Each row is a point on a tangle of strands that fork, close into loops and nearly touch. The rows are in no order.
Two points are linked if the straight distance between their rows is under 88.4. Some points are linked to none.
nik: [ 15  16 -27 -11 -19 -36 -14  16 -27 -16 -13  11  14  13  -2  15 -29  -7
 -16  28]
komo: [  8 -16 -41  40  49  43  14 -21  53   1 -17  12 -37  14   7 -30   4  -2
  56 -17]
Dobe: [ 16 -23 -42  18 -29 -38   6  21 -17 -24   9 -35  50  50 -16 -12 -18 -14
  18  25]
salur: [-29 -18  15 -16 -71 -27  -1  24  11 -12  19 -19  37  13  -2  10 -33 -13
  -8  37]
lut: [  2  45   2 -42 -31 -22 -60  27 -43  38  18  14   3 -45 -13  21  -7 -41
 -47 -21]
fif: [ 16 -23 -21   6 -49 -33 -15  46  21  -1  20 -25  47  39 -25 -16 -18 -46
  12  27]
teki: [ 24  39  11  12  38  -6 -16   2  11  40  29   8 -12   8  14  40   2  42
  15 -60]
vul: [ 20 -12   7 -30  13  19  24  -2 -36   5 -47 -14   3  27 -31 -49  17  -6
 -27  37]
Diri: [  7 -29  32 -30 -51   8   7  26  34   1 -24   4   0  34 -50 -30 -16 -33
 -27  61]
leri: [ -1  -6  21   4   1  -3  26   5  13 -12 -40  38 -29  -6  19  -1 -26  12
 -17  37]
Rabaz: [ 49  58  11 -45   0  -5 -39  12 -21  11 -20  18  -9  11  17   9 -16 -19
 -55   7]
Fip: [ -9 -36  34  19  30  30  22 -25  39 -55   6  29 -12 -17 -19 -12  35   9
  33  -9]
Sanug: [ 21  50  14   5  66  -2   7  13   0  14 -42  21 -43   4   6   9  -8  27
 -37 -16]
Rufum: [ -6  -3   0 -24 -73 -15 -35  37   8  16  35  -3  29  -7 -11   6 -24 -49
 -22  24]
Rom: [ -9 -30 -27  44  15   6  17 -52   9 -10  32 -34   9  31   3  43 -11  43
  61  -4]
zupup: [  6 -16   3 -36 -21  15   8  12 -38  22 -24 -45  27  13 -32 -56  27 -40
 -33  32]
Pozal: [-46 -13 -14  37  36  24  25 -43  27  10  -2 -22 -25 -24  45  31 -21  17
  18  11]
rof: [-24 -39  61  -6  10  30  22 -27  13 -55   0  12  -9 -35 -40 -19  71   2
   0  -1]
vona: [ 20 -20  13 -22   3  40   8  11   9  22   5   0   4  27 -43 -64  59  -1
  35 -36]
vif: [-37  32   8 -51 -15 -16  -8   2 -34  -2 -35  34 -32 -41 -26  24 -20  -4
 -60  27]
kura: [ -3 -17  -5 -10  16  61  12  -9  15  36  -9 -15 -25  -8 -21 -66  79  -7
  28 -43]
pada: [ -5  15  -5   8  63  35   3 -35  -1  40   0 -29 -17   1   7  10   6  23
  17 -25]
tob: [ -3   6 -24  25  23  27 -15 -26 -24  53  37 -56  27 -13  27   6  -3  -2
  41 -43]
Dozup: [-13 -16   1 -12  32  27  35 -26 -44  11 -24 -40  10   2  -7 -35  16  10
  -4  17]
lim: [ 36  10 -43  20 -37 -27 -10   2 -27 -23  15 -48  48  44  39  10 -22  -7
   8  21]
Runog: [ -9  54  23  -6  11 -22  -1  19   9  -4 -53  44 -50 -27  30  34 -41  20
 -58  16]
kar: [ 19  66   5 -10  31 -14 -15  19 -13   7 -41  12 -27 -11  39  17 -28   2
 -59   1]
Mag: [-48  33 -20 -58 -42 -25 -23  -2 -42 -22  -7  19  -6 -38 -57  32 -48  -1
 -38  31]
nopek: [ 17 -30 -24  26  19  60  29 -18  52  13 -20 -13 -14  32  18 -39 -10  -4
  46  17]
resut: [ 26  23   0  -8 -19  21 -11  10  18   8 -19  -8  -2 -16  82 -16 -17 -49
 -43  32]
Bori: [ 20   2 -12 -25 -20  20  -7  10 -29   5 -11 -47  39  15  23 -44  -3 -49
 -28  32]
toraf: [-53  11 -27  19  22 -44  17   2 -30 -30 -20   5  -8 -40  28  23 -23  16
 -14   6]
gofed: [-31  -3 -16  10 -16 -28  22   3  -8 -35 -41  22  -9 -19  30  13 -45   6
 -21  46]
Daber: [ -4  37  13 -36 -37 -34 -46  13 -68  21  23  -5  32 -22  -1  32 -19   1
 -21 -33]
givav: [ 37   9 -35   1 -55 -20 -32  15  -5 -38   3 -43  41  43  31  -5 -39 -48
 -20  44]
Romop: [-21 -33 -14   6 -43 -50 -14  26  15 -46  28  34   7   2 -68  16 -16 -16
   5  24]
dev: [-12 -19 -45  44 -23 -20  12  19  14   6  26  -8  23 -17  47   4  -1 -23
  22   1]
Sir: [-21  -9  12  -6  43  41  18 -56 -36  30   1 -45  -3  -1 -17  -8  26  31
  18 -18]
nif: [-15   0  -5  23   3 -41  22 -26 -22 -39  18   6   3  14   5  59 -13  71
  28 -10]
fepat: [ 21  18  11  -6   0  29 -18  -7 -45  57  29 -52  35  -4  23 -13  10 -10
  13 -46]
feda: [-12  29 -31 -31 -84 -37 -40   6 -35 -30  13 -30  45   6  -8  33 -53 -18
 -22  22]
lelo: [-34 -26  38  11  12  -2  25 -11  19 -51 -25  48 -32 -35  -1  -2   1   7
 -12  25]
luraz: [  7  22 -18  42  23 -12 -19 -20  10  36  48 -13  -6   8  15  66  -4  46
  41 -59]
Faz: [  7  -8  26 -33 -46  11 -23  28 -27  51  19 -19  29 -10 -25 -34  35 -40
 -19 -16]
Rapog: [ -6  49 -12 -21 -35 -56 -28   3 -56  -8   9   4  27   1   9  61 -32  39
 -10 -24]
dit: [-13 -55   9  31  10  -4  29  -3  33 -63  -6  18   3   3 -18 -19   4   1
  29  22]
bupe: [ -6 -24 -11  13   2 -49  -9  15  -4 -59  15  53   0  -5 -52  19   7   0
  14  -2]
rorav: [-22 -49   1   2 -23 -24  -6  37  23 -30  24  19  23   3 -62 -27  13 -37
  15   6]
nudid: [ 42  17  21 -30 -30  21 -32  12 -34  46  22 -37  43  11  15 -28  20 -35
 -11 -27]
zol: [ 23   2 -31  30  12  -9  11 -18  -7   5  21 -21  12  32  23  28 -13  34
  35  -6]
Fene: [ 12  -1 -33  56  44   1  -3 -24  54  -9  20  20 -31  12  -1  34  13  30
  54 -44]
zimid: [  7 -37   3  -7  -9   5   1  35  25  -4  15   6  25  33 -54 -61  32 -25
  35 -18]
muk: [-41 -58  50  -1 -24  20  38 -14  28 -19  22 -34  21  17 -14 -18  10  15
  22  21]
Zetu: [-33 -39  32  -1 -37 -16  17   1   8 -19  35 -11  34  11  -5  10 -10  20
  21  12]
rabap: [ 57  33  22 -23 -23   4 -16   6   8   3 -12  16  -2  29  46  15 -28  -3
 -27  23]
Negub: [ 16  -8 -10  30  32  13  15  -3  45  -1   4  32 -24  10  10  -3   7  19
  39 -19]
dun: [ 21  27  -4   4  71  49  17 -22  18  34 -38  -3 -47  15  -4 -23  23  22
   5 -26]
Pefe: [ 19  -2  -9   7  68  34  31 -17  -5   3 -53   6 -29  12 -17 -49  15  12
   7   4]
rete: [-24 -20 -10 -11  19 -14 -12  23 -23  -7   0  35   0 -37 -57 -34  38 -40
 -15 -10]
nagur: [-16 -12  21 -14  27   8  21  -2  -5  -4 -50  29 -45 -39 -26 -37  48 -11
 -42  10]
fos: [ 21  50  10  14  75  12  -6  12  33  36  -8  18 -45   5   3  19   7  39
 -14 -54]
kis: [ 23  28  12 -53 -43   2 -53  18 -51  44  15 -10  18 -18 -35 -14  16 -50
 -47  -9]
zuka: [ -8  28 -45 -25 -43 -48 -26   8 -35 -30  -5  25   2  -4 -36  44 -49   3
 -22  29]
lakab: [ 42  20 -20 -13 -17   3 -37  -5 -25 -20   6 -47  36  20  62 -22 -19 -46
 -29  21]
gom: [ -1 -49  18   5  -6  47  40 -14  44  11   2 -30   9  36  -3 -38   8   6
  34  19]
Puz: [ 37  15  41 -21 -13  34  12  -9  27  33  -6   2 -12  22  49   8  -8  14
 -12  16]
fevi: [-10 -16 -21  -5  11 -27  -3  17 -30 -20  -5  24  10  -4 -39 -13   0 -15
  -4  14]
bugo: [ -8  -9  18  -7  34  33  26 -14  14  14 -24   7 -41 -34 -12 -43  70  -1
  -9 -26]
Vir: [-55  -2 -16  36  43 -11  17 -18  -3 -11   6 -11 -16 -52  34  25  -2  18
   4 -13]
reze: [ -4 -32   0  43  -8 -15  30 -34  20 -43  24   1  -1  30   4  48 -13  61
  48   9]
funap: [ 21 -22   3 -15 -38  -1  -5  39  34  14   1  13  16  30 -15 -33  -5 -40
  -2  25]
gol: [ 14  11 -33  22  -7   9  -5  12  12  18  10 -26  18 -18  82  -7  -8 -41
  -2   9]
ton: [-22 -21 -10  30  -5   6   2   0   5  30  40 -21  21 -26  31   1   5  -5
  37 -29]
Feg: [ 10   0  11   0 -14  -6 -14  41  43  33  22  56 -10 -20  21  -6  21 -22
   4 -28]
Fev: [  0  11  12  10  14  29  17 -27  25  29   0 -17 -19  -2  56  31 -24  26
   4  12]
poze: [-22  19  27 -31  13 -12   0   8 -12   4 -50  47 -57 -45 -29  -1  21  -1
 -70  14]
Bef: [  0  19  13  16  15 -37   3  14   9 -33 -46  70 -47 -12  -2  26 -34  28
 -26  17]
nezof: [-19 -20  28   9  41  32  12 -36  18  -5  20   3 -17 -15 -17   1  36  24
  35 -31]
giba: [ 25  32  -4   1  -2 -12 -15  -3 -30  18  25 -25  28  13  40  30 -16  21
  12 -22]
zin: [ -9  39 -19   5  -8 -50   8 -11 -40 -27  -9   0   5  15  22  62 -32  65
   0  -9]
Zubaf: [-38 -39  53  -7  11  29  24 -48 -25 -27   7 -30   2 -37 -40 -17  71  21
   5 -15]
Met: [  0 -25  21 -11 -22  17   2  34  50  20   9  48 -14 -12 -11 -42  45 -30
   7 -20]
Zim: [ 12   0   9 -11 -49 -10 -21  40  29  30  29  27  12 -11  35   8  -3 -34
 -13   0]
dori: [-14 -10  -7  35  56  29 -21 -44  38  -6  38   5 -17 -12 -23  23  32  19
  66 -65]
kon: [ 20  18  -9  44  80  -4  16 -27  16 -24 -27  17 -44  23 -13  26 -19  59
  18 -16]

A piece is two or more points that can be reached from each other along the links. Count, over all rows, the pieces, the separate loops (a circle has one, a figure eight two, a Y none), the forks (points with three links) and the tips (points with one).
pieces => 5
loops => 2
forks => 4
tips => 10

A fork is a point with three links, a tip a point with one. Leave the first point through the second and follow the links. Name the first fork or tip that comes.
Dozup / vul => Diri
givav / lakab => Pefe
nudid / Faz => giba
zin / Rapog => resut
Rufum / salur => Fip
vona / kura => fevi
Fip / nezof => Met

A tip is a point with one link. Name the tips that can be reached along the links from each point below, in the order of the rows.
dun => Diri, Pefe
poze => rete
Fev => lelo, luraz
komo => dit, Zubaf, Met
reze => resut, giba
